Points, in no order, along strands that fork, close into loops and pass close to each other.
Points whose rows are less than 95.3 apart are linked; no others are. Some points are linked to none.
Z506: [  8  34 -45 -15  -2   5  54  11  12 -38  -8 -45  12 -15 -22  32  -4 -12
 -38 -10  58  12 -25 -23 -32  15  18  24 -30 -36   4 -33  -7 -29  13 -26
  -9  16 -25   3 -16  15  -9]
Z525: [ -7 -21  19   6  15   6 -29   8  36  16 -44  18   0 -27 -18   9  33  -7
  29  50 -23 -20 -14   5  -2  -5  21  -3  -5  23  24  13 -12  11  13  35
 -15 -43   2  12   1 -22  -1]
Z764: [-23 -11  -5  27   1  14 -14  28  24 -33 -46  44  26 -24 -33  24  21 -44
 -52  -9 -29 -45  -8  31  14 -54 -27  16   2   5  24  30   8  15  26  41
  22 -33   6  -4 -34 -39 -30]
Z474: [  8 -12  13  42 -12   3 -64 -44  17  57   2 -18 -58  43   2 -23  22  66
  49   1 -22 -26   5   0  39  30  16  36   7  15 -37  33   4  29  35  14
  -5  -4  33  10  25 -38 -20]
Z628: [  2 -37  18  -5  -5 -15 -14 -13 -12   1   8  32   3 -16  11 -25 -17  -8
  11   8   4  19  16  15   7 -11   3 -54  28   9   0  -3  -6  -9 -37  15
  12   0  -4   2   9   1  18]
Z898: [-14 -27  -9  33 -20   7 -57 -13 -16   5  43  11 -32  27   6 -27 -13  34
  -9 -19 -37 -54  46  20  36 -15 -15   6  32  10 -56  17  21  16  14 -25
   9  18  34  -3  25 -21 -10]
Z514: [ 11  -8 -20 -11 -16 -41 -18 -27   3  14   5 -14 -47 -11  -3 -42  13  32
   7   4  31  37 -10 -33  15  -6  53 -25  -7  13  11 -13  18 -25 -15   5
  -9  35  -4  13  40 -13  -5]
Z998: [ 13 -33   5 -21   4 -29  14   7 -16 -16   4  39  22 -11 -15  -9  -2 -30
   1 -20  14   0  22  17  11 -29 -19 -24  21  20   1  11  10   8 -28  -1
  18   6 -30   1 -15 -20  16]
Z372: [-11   3   7  -1  14  11   7  30  12 -10 -11  -9  13 -11   6  13   2  -9
  -4  31 -16  -8 -24   8 -20   0   7  -5 -16  -3  25 -12 -16  -4  13  19
   3 -32  10 -10 -16  13   0]
Z962: [-17 -18 -17  23  -4 -23 -39 -13   1 -12  27  13 -36  10 -10 -26 -12  30
 -41  27 -29 -11   5  13  33 -33  40 -26  10  23  -7 -28  11 -15  12  15
  16   5  11  18  45 -13 -14]
Z52: [ -5  21 -43  -8   6   0  30  21  21 -36  -9 -33   4 -18 -21  21   3  -6
 -45   2  26  -3 -22 -14 -19   0  35  21 -40 -24  21 -32  -3 -31  21   1
   1  -4 -10   6  -2   4 -17]
Z217: [  8 -40   9  -7  -3 -16   0  -5 -40   2  28  38  18  18  -2 -27  -7 -15
   4 -42 -12 -19  52  29  17 -28 -50 -12  38  20 -36  25  22  27 -15 -26
  15  24   4 -13 -22 -18  20]
Z546: [ -7  -9   4 -10  12   1  15  35   6 -32 -23  31  30 -22 -26  18  11 -44
 -32 -15   2 -28  -4  19  -1 -28 -23  12  -3  10  22  10   6  10  11  23
  16 -12 -14 -12 -36 -15   5]
Z759: [ -8 -11 -36 -12 -11 -33  -8  -4 -18 -22  29   0 -18   0   2 -24 -15  10
 -48  -5  14   8   9  -1  12 -31  31 -22   5  -3 -14 -35  17 -28  -9 -17
  10  36  -8   9  37  11  -5]
Z631: [ -3 -29   1  18 -11  -7 -45 -24 -25  15  44  22 -25  12   6 -41  -7  28
  -1  -7 -23 -25  39  24  31 -10  -6 -19  35  22 -38  19  17   8 -10 -14
  10  30  25   0  28 -10  -2]
Z13: [  3  31 -16 -14   0  21  24  -2  -2  12  12 -59   4   9  11   5 -17   4
  27  -8  12  32  -3 -23 -21  32   9  18 -23 -29   5 -18 -13 -16 -11 -33
 -20  22   0   9   2  35   4]
Z879: [ -8  -9 -32  41 -20   8 -47  -5  -6   4  31 -12 -30  37  10  -9 -13  45
 -23 -31 -34 -47  22  14  21 -16  -6  34   3  -4 -45   4   9   2  38 -21
   3   8  40   3  28  -6 -29]
Z92: [-12   2  41  31   5  38  -4 -15  -2  18  38  -1 -14  22  40  -3 -22  29
  30  46 -42   2 -14  28 -10  50  10 -19  -9  -5  23 -26 -20   5 -13  13
   2 -27  29 -21   8  34  15]
Z390: [  5   8 -51  -4  -7 -17  -2  -7  -5 -10   7 -35 -13  -4  -9  -4   1  19
 -21 -22  35  10  -5 -35   6  -6  31  24 -32 -11 -15 -16   3 -22  14 -26
  -5  32 -11  12  20   9 -15]
Z71: [ 14 -19   4 -31   3 -21   3   9  24   6 -46  27   9 -35 -43   3  35 -31
  29   1  32  16  10 -13  -1 -11  14 -24   9  19  16  15   8   3 -20  15
 -11   4 -36   4 -16 -22  12]
Z430: [-21 -25  31   2  -3   1 -30   1 -18 -25  26  60   6 -15  13 -12 -21  -7
 -45  23 -37 -22   4  40  11 -39 -17 -51  41  25   6 -16  -6   6 -17  27
  32 -26   8  -6  17   5  12]
Z842: [ 23  35 -61 -14 -15  23  -3 -14 -17  13  15 -55   9  20  -5  18   2  -5
   4 -68  31 -10   3 -60  10  32 -26  90 -28 -29 -44  28  -6  -2  17 -48
 -23  42 -21   6   9  31 -18]
Z318: [  8  14   1 -27  15 -22  58  18 -15 -30  -1  10  26  -3  -4   9 -18 -34
 -32 -22  50  25   1  10 -16 -14 -14 -27  10  -4  18 -17   7 -14 -20 -14
  15  15 -31  -5 -29  -2  22]
Z369: [ 12  33  13 -24  16  27  51  22  -4  21  -1 -32  47  15  -6  28  -3 -25
  32 -20  -1  16  19   1 -34  34 -29  28  -6 -27  -2   3 -13  16 -11 -35
 -13   9 -14 -10 -46  31  14]
Z528: [ 17   7  14 -32  22 -13  65  25   1 -18 -33  43  45  -7 -23  32  11 -58
 -10 -21  25  -8  -4  23 -21 -16 -32 -10  15  14  30  26   7  18  -5  22
  11  -5 -44 -13 -48 -25  33]
Z203: [ 13  12  33 -29  -2 -10  37  -6 -31   6  10  -6  16   2  22  -1 -31 -15
  26  -3  27  61  15   2 -20  28 -13 -36  17 -10   6  -9   0 -15 -46 -25
   4  25 -13  -9 -12  25  30]
Z70: [  5 -59  21   9  -7  -9 -25 -17 -16  -2  12  59  10   0 -16 -19  11 -21
  19 -19 -28 -22  42  33  27 -37 -49 -12  48  25 -25  30   9  32 -19   2
  13  -3  -4  -6 -16 -34   9]
Z125: [-10 -27  27   3   2  -6 -21  -5  -4 -13   6  41   1 -25  12 -16  -7  -4
  -9  30 -22  -5  -5  21   9 -17   0 -45  23  18  18  -8 -18   1 -20  35
  13 -34   6  -1  15   3   7]
Z30: [  2 -22  -2   5  -4 -22 -32 -11  34  23 -27   3 -24 -20 -29 -16  27  10
  36  31  -3  16  -8 -13  12  -8  47 -20  -4  23  21  -1   3  -6  -1  26
 -15 -11  -6  21  23 -24  -9]
Z605: [-16   1  21  20  13   2 -23   4  18 -17 -24  23  -9 -24   8   3   7   6
  -9  67 -43 -11 -37  14   6  -6  21 -22  -8  13  47 -10 -15   6  21  65
   4 -63  18   3  15   1 -13]
Z910: [  2  40 -21 -19  -6 -18  38   2  11 -10 -21 -42 -14 -19   4  14  -3   2
  -3  12  52  47 -14 -37 -31  26  36 -15 -23 -32  18 -41  -9 -37 -12  -6
 -17  16 -28   7   2  18  -3]
Z420: [  7 -12 -53   6 -13  -3 -34  -8  -5   2  13 -26 -14  17 -16  -6   2  15
 -18 -45   8 -40  16 -14  25 -23   1  47 -16  -6 -39   8  12   0  32 -19
  -3  30   4  14  20 -13 -29]
Z957: [ 32   4   4 -45   8 -33  54   6 -10   8 -33   9  15  -7 -39  12  25 -33
  28 -45  62  15  21 -18  -2   2 -14   5   7   7  -3  27  16  14 -31 -25
 -11  36 -49  -3 -35 -15  16]
Z440: [  5 -20 -38 -11  -6 -40 -24 -16   2   7  -5  -9 -31 -16 -24 -27  22   7
   2 -13  36  10   2 -33  33 -26  36  -5  -1  10  -3  -4  15 -13 -11  -5
   2  41 -18  22  23 -27 -17]
Z901: [-16  -5 -26   9  -9 -22 -22   6   1 -20  29 -11 -22  10   6 -18 -21  30
 -43  11 -14  -6  -6   2   9 -20  39  -5 -10  -1  -3 -36   4 -20  14  11
  11   7  14  14  36  -3 -10]
Z921: [-25 -24  21  36   2  14 -43  11  22 -22 -29  69  20 -31 -25  21  26 -29
 -41  10 -50 -45  -3  35  20 -61 -36  -4  29  14  20  35  -7  24  17  43
  18 -52  17  -5 -16 -34 -25]
Z209: [-13   5  26 -17  18  19  10  33  13 -10 -29  22  32 -13   8  24  14 -28
  -1  24 -22 -18 -21  20 -25  -5 -26  -2  -3   5  34   8 -21  21   9  28
   1 -47   6 -12 -33   4  14]
Z110: [-24 -12  25  37   0  16 -26   2  36  18 -25   8 -24  -3   2   5  25  28
  18  39 -47 -40 -16  21  14   4   1  22  -9   9  -5   9  -5  21  34  32
  -2 -54  32  11  -3 -20 -19]
Z45: [-14 -20 -15  36   3 -16 -46   0  19 -20  -4  22 -19  -6 -22  -6   4   9
 -46  21 -34 -27  -4  16  32 -43  30  -7   8  16   0 -18  13  -7  32  19
  25 -15  14  24  26 -22 -28]
Z983: [  0  12   6 -31  17  -9  38  26  11 -28 -35   3  12 -35  -4  20  -3 -35
 -15  18  38  26 -17  -3 -35  -7  11 -34  -1   0  42 -17 -15 -15 -15  25
   0 -14 -22   0 -19  12  19]
Z654: [  9  25   6 -29  -5 -11  37   2  23  16 -35 -39 -19 -14   0  11  10   7
  26  27  39  58 -12 -36 -31  35  49 -25 -18 -17  24 -34 -12 -25 -20  -8
 -26  13 -22   6   2  15   4]
Z305: [ 19  -3  30 -35  17 -15  58  15 -10  -4 -19  32  38  -3  -6  17  -4 -42
  17 -15  22  16  12  12 -18   2 -34 -16  26   9  16   4   2  12 -24   2
   5 -11 -37 -13 -39  -8  38]
Z97: [ -8  11 -35  13   6  -9   1  12  16 -21   1 -28 -12  -8  -6   3  -2  22
 -36  21  -7  -8 -23  -2  -4 -10  44  11 -32  -7  15 -35  -1 -24  28  15
   1 -17   8  20  11   3 -15]
Z171: [  1  22   4 -27   7  -1  30  26  28  -7 -46 -16   4 -29  -9  22  12 -24
   3  35  26  19 -22 -13 -46  19  31 -19 -13 -13  35 -18 -17 -15  -5  11
 -23 -19 -21   5 -25  18   9]
Z676: [-17  10  33  -2  16  28 -15  27  11 -20 -43  32  22 -33  12  29  16 -24
 -18  53 -40 -29 -43  20 -16 -19 -22 -12  -5   5  49  16 -23  18  19  66
  -4 -69  13 -23 -22   8  -8]
Z76: [ 16 -25  21 -38  -5 -21   6  -2  10  22 -32   7   2 -25 -13  -7  18 -21
  35  11  30  36   5 -15 -10   3   5 -32  11  15  10   5  -7  -5 -43   0
 -11   8 -24   3  -9 -10  22]
Z151: [  7 -22  14 -18  -4 -17  -3 -11 -34   2  33  14   4   0  17 -29 -19   6
   9  -8   1  14  24  12   3  -4  -8 -30  12   9  -9   3  10  -3 -33 -18
   5  27   3  -5   1   1  16]
Z768: [ -6  -6  11 -17   2 -10   7  18  14 -19 -33  20   0 -34  12   3  -2 -17
  -7  43   7  30 -24  -2 -17  -4  21 -58   5   2  41 -29 -15 -14 -16  41
   0 -32 -14   8   3   9  22]
Z250: [ 33  56 -50 -28 -19   4   7 -31 -15   9   7 -62  -2   7  -6  19  11  -9
   6 -57  63  18  -9 -78   2  34  -4  69 -24 -30 -28  23  -4 -11  -3 -55
 -25  54 -27  11  19  32 -15]
Z797: [-20 -11  50  28  12  32 -33   4   4  -8 -12  68  21 -19  21  10  12  -7
  -8  30 -51 -42 -22  36   6 -21 -48 -17  31  10   9  27 -22  33   4  55
   6 -77  30 -28 -15  -8  -8]
Z270: [-26 -14  63  46   7  35 -37 -18   8   4  13  61  -7 -12  39   1   6  19
   5  55 -48 -34 -24  39   3   9 -31 -27  26  17   6  11 -30  27   0  50
   5 -70  37 -27  11   4   1]
Z513: [-24  -7  23  43  -3  21 -33  10  17  -1  -2  21  -5   1  19   3   6  20
 -14  24 -53 -51 -16  36   5  -6 -11   7   6   3  -2   8  -1  17  28  31
   4 -55  40  -6  -5 -17 -27]
Z557: [ -2  19  -2 -12  -2   3  23  -1 -20 -13  31 -28  -9  13  32  -4 -38  16
 -15   3  17  47   4  -9 -14  14  14 -26 -12 -27   6 -38  -2 -34 -19 -26
   8  26   1   3  18  32  12]
Z492: [ 13  23  -1 -26  -7  -9   8 -15  13  36 -17 -41 -24  -3   4  -6  14  19
  41  11  35  55  -7 -42 -12  36  47  -8 -19  -6  15  -8 -11 -15 -27  -5
 -24  25 -13   6  15  14   6]
Z374: [ 12 -30 -18  -8 -10 -31 -37 -17  21  20 -24   9 -24 -29 -39 -20  42   0
  28   3  32  22   8 -30  29 -24  37 -22   3  25   7  12  20 -10 -20  11
 -13  15 -16  23  15 -44  -9]
Z640: [ 11  15  12 -18  15  35  49  17 -23  12  17 -15  53  31   7  16 -20 -23
  24 -32  -9   5  21  11 -20  22 -50  39  -3 -22 -12  11   5  15 -10 -41
   3  11  -6 -13 -44  17  24]
Z658: [ 18 -13   7  34 -11 -19 -55 -39  21  36  -9 -16 -53  27 -12 -32  18  56
  37  30 -17   9 -20 -11  38  25  51   8  -6  36  -6   6  10  12  27  27
  -6   6  17  16  45 -37  -8]
Z195: [  3  -2  -3 -11 -14 -18  -9 -21  -5  18  17 -24 -28   1  15 -28  -7  27
  26  12  14  46   2 -30  -4  17  36 -26 -11   1  12 -11   2 -25 -30  -7
  -6  29   2   0  28  10   4]
Z282: [ -6  -9 -10  44 -10  11 -39  -7  13  23  10 -31 -27  34  11  -3  -3  48
  15 -16 -25 -42   2   1  21  12   5  50 -16  -3 -39  14   4   8  52  -7
 -10 -12  37   6  20 -20 -26]
Z170: [  6   3 -10 -28  17  -9  11  17  45  11 -60  -6  -7 -39 -38  18  35 -19
  14  30  28   9 -17 -24 -27   9  52 -11 -18   7  27 -10  -7 -13   8  17
 -30  -7 -32  13 -10  -6   6]
Z890: [  5  -1  -8 -12   9   8  45  20 -25 -12  20   7  38  21  -6   6 -12 -20
   4 -49   6 -13  21  13 -10  -5 -44  31   8  -9 -19   8  12  16  -3 -25
  12  21  -5 -13 -39  -3  19]
Z864: [-15  11  31  76  -5  47 -18 -20  14  28  27 -20 -36  47  38  -2 -12  67
  17  20 -60 -40  -3  34   8  52  -3  23 -10   2 -31  -4  -1  26  53  -5
  -2 -36  61 -12  22   6 -15]
Z967: [ 14  55 -42 -19   0  12  56  -7   1 -27   2 -54  19  -3 -16  34  -8 -14
 -22 -33  60  30 -21 -27 -28  26   6  36 -26 -48 -13 -23  -7 -20   5 -52
 -17  27 -36   2  -7  27  -6]
Z862: [ 16  31   1 -31  -5 -28  32 -27 -51   1  31  -6   2  17  26 -30 -25 -10
   7 -43  47  64  34 -25  -5   4 -26 -25  20  -5 -22  13  27 -19 -49 -60
   9  71 -11  -7  15  25  20]
Z111: [ -7 -19  -4 -10  11   2  10  27   5 -13  -7  10  20  -6 -28   9  10 -22
  -2 -21   5 -29  13   8  -8 -14 -18  15 -10   5  -2   9   7   8   6   2
   6  -3  -8  -4 -33 -25  -4]
Z191: [  8  -9 -15  18 -13 -17 -31 -28  10  23  12 -34 -42  23  -1 -27   9  54
  17  16  -7   7 -16 -26  27  14  46  13 -17   8 -10  -6   5  -8  24   8
  -2  10  12  20  41  -2 -13]
Z459: [-31  -3 -25  17   0  11 -14  31  21 -40 -13  25  21 -18 -30  16  17 -21
 -72 -13 -22 -46  -9  26  10 -55  -3  29 -12   2  15  -2  10  -3  41  22
  24 -24  12   5 -19 -30 -40]
Z972: [ 29  -6  24 -46   3 -34  43  -7  -7  24 -33  17   9 -12 -21   4  23 -34
  42 -23  52  41  17 -18  -8   1 -12 -30  20   7  -6  17   5   6 -46 -10
 -15  27 -47  -4 -31 -14  26]
Z549: [-12  -9  21  24   3   6 -30   3  41  44 -38  -5 -21  -2 -15   9  30  19
  39  47 -33 -25 -17   3   0  17  31  22 -16  17   9  15 -12  18  32  30
 -20 -41  11  15   1 -17 -14]
Z396: [  9  20 -26 -29 -15 -37   5 -30 -53  -7  35 -10  -6   5  11 -33 -15  -3
 -23 -51  60  35  27 -38   8 -14 -15  -1  15   1 -35  19  35 -13 -30 -55
   1  77 -12   2  20  11  11]
Z520: [ -6 -10   2  -7  -4 -25  -2   5   5 -19  -9  11 -16 -23   9  -9 -12   1
 -19  28  11  29 -18  -6  -3 -15  38 -52  -3  -1  35 -33  -2 -31 -11  38
   8  -7  -9  12  16  -4   8]
Z490: [  7  -3   3 -12  14  -4  36  31  12 -41 -42  57  47 -15 -34  27  17 -65
 -32 -20  -2 -26  -4  30   1 -37 -32   8  15  22  37  32   6  18   9  44
  21 -11 -35 -14 -48 -34   9]
Z389: [ 10 -10  13  24  -1  -5 -53 -24  34  58 -25 -23 -43  19 -19 -12  42  49
  61  21 -16 -13 -10  -9  26  25  38  33 -13  23 -15  18   5  24  27  16
 -12 -10  19  11  21 -36 -18]
Z867: [  2  -4 -19   3  -3  19  28  21 -32  -2  39   4  35  42   4   2 -31  -7
 -12 -61 -15 -26  35  16   1 -10 -54  34  11 -15 -36  15  13  17  16 -46
  10  21  16 -21 -31   5  18]
Z167: [-13   3  21  21   6   5 -13   0  12 -17   3  12 -23   1  30  -4  -7  22
 -10  68 -46   7 -33  13  -6  14  30 -38 -12  -2  38 -25 -20  -6  13  52
   8 -43  19   3  18  12   3]
Z131: [  5  24 -46  -2 -14  24  17  -6 -47  -8  59 -35  29  38  12   5 -48  -3
 -25 -60   3   2  17  -6   1   3 -39  40  -2 -30 -48   7   8  -9  10 -69
  -1  48  16  -9  18  38   9]
Z106: [-26 -14   0  12   4  18 -19  26  42  11 -49   8  -2  -1 -23  22  35 -10
   7  -5 -28 -52   7  10  -1 -14  -9  48 -15  -3  -8  27  -2  17  43  12
  -6 -29  12   6 -29 -30 -36]
Z926: [-24  25  13  10  12  51  12  20   1  -2  24 -34  21  16  22  12 -16   9
   9  18 -45 -16 -13  18 -30  26 -12  26 -23 -24  10 -16 -16   4  16  -1
  -6 -36  30 -10 -21  27  -8]
Z509: [ 14   4 -21  18  -9  -1 -22 -22  10  41   1 -58 -31  26  -3  -8  15  51
  32  -4  -5   4  -9 -44  10  34  28  54 -26  -3  -9   5   0  -2  30 -10
 -19  13  13  17  32   2 -18]
Z463: [ -2   8 -31   7 -15  35  -2   5 -37  -3  62 -20  23  49  15  -2 -37  10
 -22 -55 -26 -27  33   6   3  -6 -48  44   9 -22 -53  15  15   9  21 -63
   5  37  21 -21   2  26  12]
Z729: [-19   1  24  26  18  13 -35   7  24 -12 -44  42   0 -31  12  24  22  -9
 -11  61 -49 -34 -44  18   3 -23   0 -18  -4  15  38  14 -21  21  24  68
   1 -69  22  -2  -1 -10 -24]
Z299: [  3  15  51 -20  12  28  28   5  -8  21  -2  -8  17   3  27   9 -13 -15
  44  28 -15  28  -3   9 -28  44  -5 -20  -2 -13  27  -6 -20  10 -31  -6
 -11 -23   7 -12 -27  39  26]
Z150: [-32 -10  -8  35   1   5 -33  20  22 -31 -13  23   1  -9 -16   6   5  -7
 -70  14 -48 -42 -15  29  17 -54   6  -1   3   5  15  -6   5  -3  36  30
  26 -29  17  12  -1 -23 -37]
Z873: [ 29  30 -47 -10  -8  12  13 -18 -39   6  31 -32  21  31   1  15 -18 -16
  -1 -79  36   7  20 -41  10  20 -44  65  -5 -24 -42  26   8   6  -1 -58
  -7  63 -19  -6   3  25   4]
Z866: [ 12  -8 -14 -26   0 -17  18   9  14   4 -27  -3   4 -16 -39   7  30 -27
  18 -25  45   2  11 -26   5  -4   3   9  -7  11  -5  15   8   7 -15 -12
  -8  25 -43  -1 -21 -16   3]
Z414: [  9   3  46 -26  14  20  29  20  -4  20 -14   3  33  -1  12  16   3 -24
  39   8 -12   3   4  11 -28  24 -26  -5   8   4  13  11 -16  18 -27  -3
  -9 -21 -10 -11 -35  22  31]
Z780: [ 14 -24  52 -33   8  -3  18   5  -5  10 -19  40  36  -7   5   8  -5 -34
  40  11   4  17   7  17 -19  12 -35 -35  24  14  12  20 -16  19 -37  11
  -5 -26 -20 -15 -20   9  42]
Z403: [ 17 -22  -1 -21  -3 -24   9 -11 -47   6  32  15  11  14   4 -30 -16 -13
  12 -38  11  13  43  10   3 -12 -35 -20  32  16 -24  21  18   5 -39 -34
  10  44  -2  -7  -5   1  25]
Z143: [ -2  -6  51  41   4  21 -16 -26   1  13  34  33 -27  14  48 -20 -17  41
  16  66 -48   6 -32  34   1  45  24 -38   5  16  23 -17 -23   9  -7  43
   7 -36  33 -17  26  19  16]
Z241: [ 15  14   2 -30  -1 -30  54  -4 -23 -13   3  -5  15   2   5  -1 -18 -14
  -2 -28  51  48  12  -4  -8  -4 -11 -23   6  -8  -3 -12  10 -20 -35 -30
   5  35 -25   3 -14  10  19]
Z26: [-29  22  22  46  -1  55  -4   7   3   6  39 -20   4  28  35  11 -17  31
   2  19 -63 -45 -13  31 -15  32 -24  22 -12 -20  -9 -11  -6   6  33  -4
   1 -46  51 -20 -12  23 -18]
Z533: [ 24  26 -28 -30   2 -26  61  -1 -28 -22  21  -5  24  16  -5   8 -19 -21
 -23 -62  63  23  17 -14   0  -7 -22   7   3 -15 -24  -5  25  -8 -17 -47
   5  56 -29  -1 -17   8  14]
Z38: [-20 -38  25  30  -4   8 -46 -23  -1 -14  20  64   0 -15  -1 -15  -7   1
 -37  27 -52 -24  16  39  28 -42 -14 -47  47  36  -7  -3  -1  18  -7  28
  29 -24  14   0  29 -17 -11]
Z966: [  8  12 -27 -12  -4   9  22  -5 -37   1  39 -26  22  24   9  -3 -27  -7
   1 -51  23  11  26 -16   7   2 -33  32   0 -19 -28  10  14  -3  -8 -60
   5  49  -3  -8  -3  27  12]
Z119: [  5  -6   1 -28   4 -14   3  13  42   1 -63  23   0 -47 -36  13  34 -38
  21  31  30  21 -15 -17 -14  -3  30 -33   4  18  30   7   1 -10 -15  28
 -28 -15 -38  16  -2 -13  10]
Z115: [  0 -20   1   6  -7 -28 -21 -14  17   6  -7   0 -32 -21   4 -22   4  20
   9  43  -3  28 -17 -11  12   1  51 -45  -6  15  26 -28  -6 -20  -6  43
   1 -10  -4  15  25 -13   2]
Z398: [  7  19   5 -22   5  18  27  15   1  18  -9 -38  18   5   1  14  -4 -15
  29  -2  18  15   8 -12 -22  28   1  14 -18 -22  -1  -3 -12   0 -10 -26
 -17  11 -10  -2 -24  16   8]
Z452: [ -9 -36  -2  20   0  -2 -26  17   5  -4  -8  21   4  -2 -13  -4  10  -9
   6 -23 -15 -38  25  16  18 -29 -22   9   9  13 -21  20  10  20  10  -1
  13  -5  11   4 -15 -34 -15]
Z206: [ 17  31 -60 -20  -7  -7  15 -14  -7  -5  -3 -47 -10  -4 -16   9  10  -1
 -13 -44  62  11  -9 -62   6  14  13  51 -25 -29 -22   2  -5 -18   8 -42
 -17  46 -25   9  18  13 -15]
Z999: [ -1  -4   0  42 -10  16 -51 -31   0  53  16 -43 -41  44  14 -12   8  57
  48 -16 -29 -24   6 -10  28  36   4  52  -8   6 -39  27   3  24  34  -8
 -13   5  34   3  26 -12 -19]
Z434: [-10 -44  15  26 -12  -4 -49 -20  -4   0  25  40 -18  -2   4 -34  -7  13
  -6  14 -30 -28  27  33  32 -26  -8 -32  40  29 -23   9   2  14 -14  14
  14  -3  17   0  21 -18  -6]
Z25: [ 12  46 -31 -17  -4  20  43  -1 -11   8   3 -63  17  13   0  16 -11  -5
  15 -31  34  31  -6 -40 -17  41  -2  43 -25 -45 -18 -15  -9 -15  -9 -47
 -18  35 -18   2  -3  34 -14]
Z652: [-10  23  10  -7  16  39  23  33  -1 -13   8 -23  28   0  24  21 -15 -13
  -3  22 -24   2 -16  13 -36  21  -8   0 -18 -25  26 -24 -15  -6   3   6
   0 -32  16  -6 -25  32   8]
Z638: [ 11  29  11 -35  18 -18  73  28  -5 -37 -32  16  28 -17  -4  29 -13 -53
 -35  -9  54  29 -16  10 -40  -8  -9 -28   8  -1  37 -16  -3 -10 -14  13
  17  -4 -38  -2 -41  -4  29]
Z682: [ 29  25 -39 -27  -8 -38  27 -15 -44 -22  23  -5   7  14  -3 -13  -4 -18
 -31 -73  65  13  19 -36   8 -16 -19  22   7  -4 -35  15  35  -3 -18 -55
   7  75 -32  -1  16   6   5]
Z708: [  4  36 -27 -11 -14 -10  33  -4 -14 -20  20 -41 -13  -3  20   4 -28  14
 -25  -3  35  65  -6 -33 -25   7  24 -16 -18 -37   8 -41  -1 -44 -21 -30
  -8  26  -9   5  13  30  -4]
Z565: [-35   2  21  49  -6  37 -18  10   1  -5  32   6  -6  20  31  -1 -15  32
 -26  10 -62 -51  -6  39   4  -3 -33  14   1 -11 -24  -2  -2  14  40   2
   8 -34  52 -18  -5   0 -13]
Z277: [-18 -12  58  60   6  28 -29 -30   4   4  22  47 -26   4  42  -8  -3  44
   0  62 -52 -20 -26  39  11  35   0 -28  16  16  12  -9 -23  18   8  47
  13 -56  37 -16  29  11   6]
Z543: [ -5  11  35   2   4  26  13 -11  -7  18  20 -14   4  14  35  -6 -20  11
  30  37 -18  35 -11  14 -22  48  11 -23 -13 -13  25 -20 -17  -6 -28   4
  -7  -9  14  -7   2  37  18]
Z778: [ 14  13  18 -18  -4  -6  24 -19 -39  20  28 -13  12  13  28 -20 -26  -4
  34 -23  25  58  28  -8  -6  22 -29 -20  13  -9 -13   9   7  -7 -52 -38
   4  43   1 -13  -3  25  25]
Z834: [-12  -6  -4  -5  20   1  -5  27  31 -10 -39   9   3 -35 -19  20  21 -12
  -3  42 -10 -12 -26   2 -16 -15  25  -7 -24  11  33  -3 -12  -4  17  40
  -4 -34  -6   9  -8 -12 -12]
Z144: [ 15  15 -18  29 -12  21 -40 -36  -5  47  20 -69 -28  47  17   2  -1  47
  31 -26 -10 -17  -4 -39  22  39   0  75 -21  -6 -38  22  -3   3  44 -17
 -23  13  27   6  35   8 -27]
Z531: [  9   7 -63 -11  -9 -26  -5  -6 -18 -25  31 -24 -25   9   5 -11 -25  23
 -52 -18  28  15   5 -20   9 -25  31   4 -12  -8 -24 -30  24 -37   0 -32
  -2  47 -10   6  40  18 -19]
Z530: [-22 -34  13  30   2   2 -41  12  21  -6 -16  47   4 -16 -16  -2  20 -12
  -9   2 -38 -43  13  27  27 -43 -33  -1  19  10  -2  18   1  20  13  21
  17 -31  12   2 -12 -37 -19]

A piece is two or more points that can be reached from each other along the links. Count, over all rows, the pieces, the separate loops (a circle has one, a figure eight two, a Y none), the forks (points with three links) and the tips (points with one).
pieces => 4
loops => 5
forks => 6
tips => 4

How many points has the smallest loop of links through each point below? Write 0 if it is on no loop.
Z110 => 10
Z531 => 22
Z277 => 0
Z474 => 7
Z862 => 7
Z957 => 5

A fork is a point with three links, a tip a point with one. Leave the first point through the second and follow the links. Name the first fork or tip that comes.
Z369; Z398 => Z901
Z217; Z403 => Z999
Z195; Z514 => Z983
Z440; Z514 => Z557
Z549; Z110 => Z372
